Points on a hilly landscape, in no order, each with its height.
A ball rolls from a point to whichever of its 3 nearest points has the largest drop for the distance, and stops where none of them is lower. Distance is the straight distance between rows; heights are no part of it.
mefab (h 8.02): [ 76 127 132 105 104 163  82 126 149]
daga (h 4.01): [ 77 160  96 119 156 122 183 108 119]
zin (h 5.83): [105 145 155 115 106 119  51 133 139]
zan (h 7.40): [ 62 162 140 110 117 125  71 128 132]
lil (h 0.43): [183  65 122 147 120 129 171 136 127]
Zuv (h 7.05): [134 111 151 130 107 140 105 133 138]
liku (h 0.12): [ 92  99 111 132 124 158 170 111 130]
Mege (h 3.36): [130 126  72 128 161 109 205 132 112]
Vusa (h 3.84): [ 93 134  73 122 158 116 215 124 110]
bogak (h 5.99): [202 117 153 147 127  96 127 140 115]
kur (h 7.01): [166 110 152 141 122 115 135 133 124]
Dut (h 6.59): [169  57 140 141 103 166 129 135 143]
Dafav (h 4.07): [127 141 111 132 147 113 170 123 119]
gad (h 5.90): [ 77 155 117 122 140 134 151 110 119]
zedil (h 6.33): [106 186 115 124 158 104 138 113 111]
veti (h 7.73): [ 50 121 119  98 106 188 102 123 155]
gitem (h 6.80): [182  83 160 142  95 135 103 144 140]
nam (h 4.34): [202 154 160 142 136  77 109 141 116]
Kilev (h 2.55): [126  49 111 122 108 202 137 127 149]
tig (h 1.92): [ 94 126  99 126 143 135 186 118 120]
nomev (h 1.46): [101  78 108 118 119 191 152 117 144]
pozu (h 3.24): [158 147 166 134 106 102  83 141 122]
zegu (h 6.65): [ 93 153 149 118 116 119  80 125 136]
Mut (h 7.55): [145 207 116 132 176  79 128 121 111]
zofa (h 6.98): [ 66 101 120 106 108 192 109 120 148]
favu (h 7.90): [ 56 163 138 107 108 117  42 123 141]
Koguz (h 5.73): [153  90 150 131  93 146  85 141 147]
kudad (h 3.23): [137 152 123 131 151 111 151 121 117]
pevi (h 0.23): [124  79 129 115  96 192 105 132 150]
zel (h 1.03): [148  54 106 139 114 150 181 127 132]
beg (h 7.89): [136  85 135 131 110 158 139 127 141]
funuv (h 7.10): [118 190 135 126 158 102 110 115 109]
Zut (h 3.64): [149 106 104 138 145 113 178 134 117]
takeb (h 5.87): [171 186 146 137 151  82 103 136 111]
fir (h 4.79): [138 123 170 123  99 124  56 141 143]
Guto (h 4.88): [171  44 137 126  98 197 109 139 153]
Vuke (h 3.85): [156 115 171 122  89 117  40 150 151]
Feke (h 6.82): [125 106 149 116  94 158  80 134 153]
gol (h 7.22): [ 73 174 131 123 140 119 115 118 117]
mim (h 8.00): [156 103 147 142 107 135 125 132 135]
fupe (h 6.99): [109 152 141 126 128 120 118 126 119]
benud (h 7.17): [197  94 151 152 118 110 137 142 126]
nive (h 4.96): [ 98 111 129 119 109 170 121 123 143]
pel (h 5.12): [192 104 111 142 137  95 180 139 115]
falog (h 5.56): [ 86 175 111 124 159 118 152 110 113]
Bifid (h 2.80): [ 69 123  87 124 148 140 195 112 115]
senug (h 4.83): [115 160  83 128 171 106 185 117 113]
rereb (h 7.09): [143 192 107 136 170  91 140 120 114]
vid (h 5.32): [143 145 150 134 127 112 122 133 121]
lakup (h 0.32): [174 152 115 141 159  90 161 134 115]
mov (h 8.01): [112 222 122 127 177  91 114 113 110]
dilev (h 6.24): [172  64  82 143 135 116 207 145 104]
lup (h 3.26): [ 56 122 114 112 126 169 145 112 137]
Tubi (h 7.80): [ 91 193 143 122 143  97  89 115 115]
Pasez (h 5.95): [ 61 145 126 113 123 148 112 118 133]
Dek (h 2.49): [212 152 134 149 154  78 144 135 115]
roter (h 4.92): [162  96 161 125  89 143  58 148 150]
Lusev (h 1.87): [179 128 177 142 105 107  71 146 135]
biko (h 2.25): [156 141  86 134 157 103 187 135 117]

Two balls start at each pair of points below. Name the first point that both come to, or write none.
Zuv, fir -> Vuke
fupe, beg -> none
takeb, zegu -> none
zin, Feke -> Vuke

Call two points neighbours if one is among the 3 nearest of the other. Go from one point of each pair to the other, from neighbour to neighbour, staying as low as possible. Name the highest point that can't be avoided.
pevi, biko -> Vusa
lil, biko -> pel
Lusev, liku -> vid
liku, pevi -> Kilev
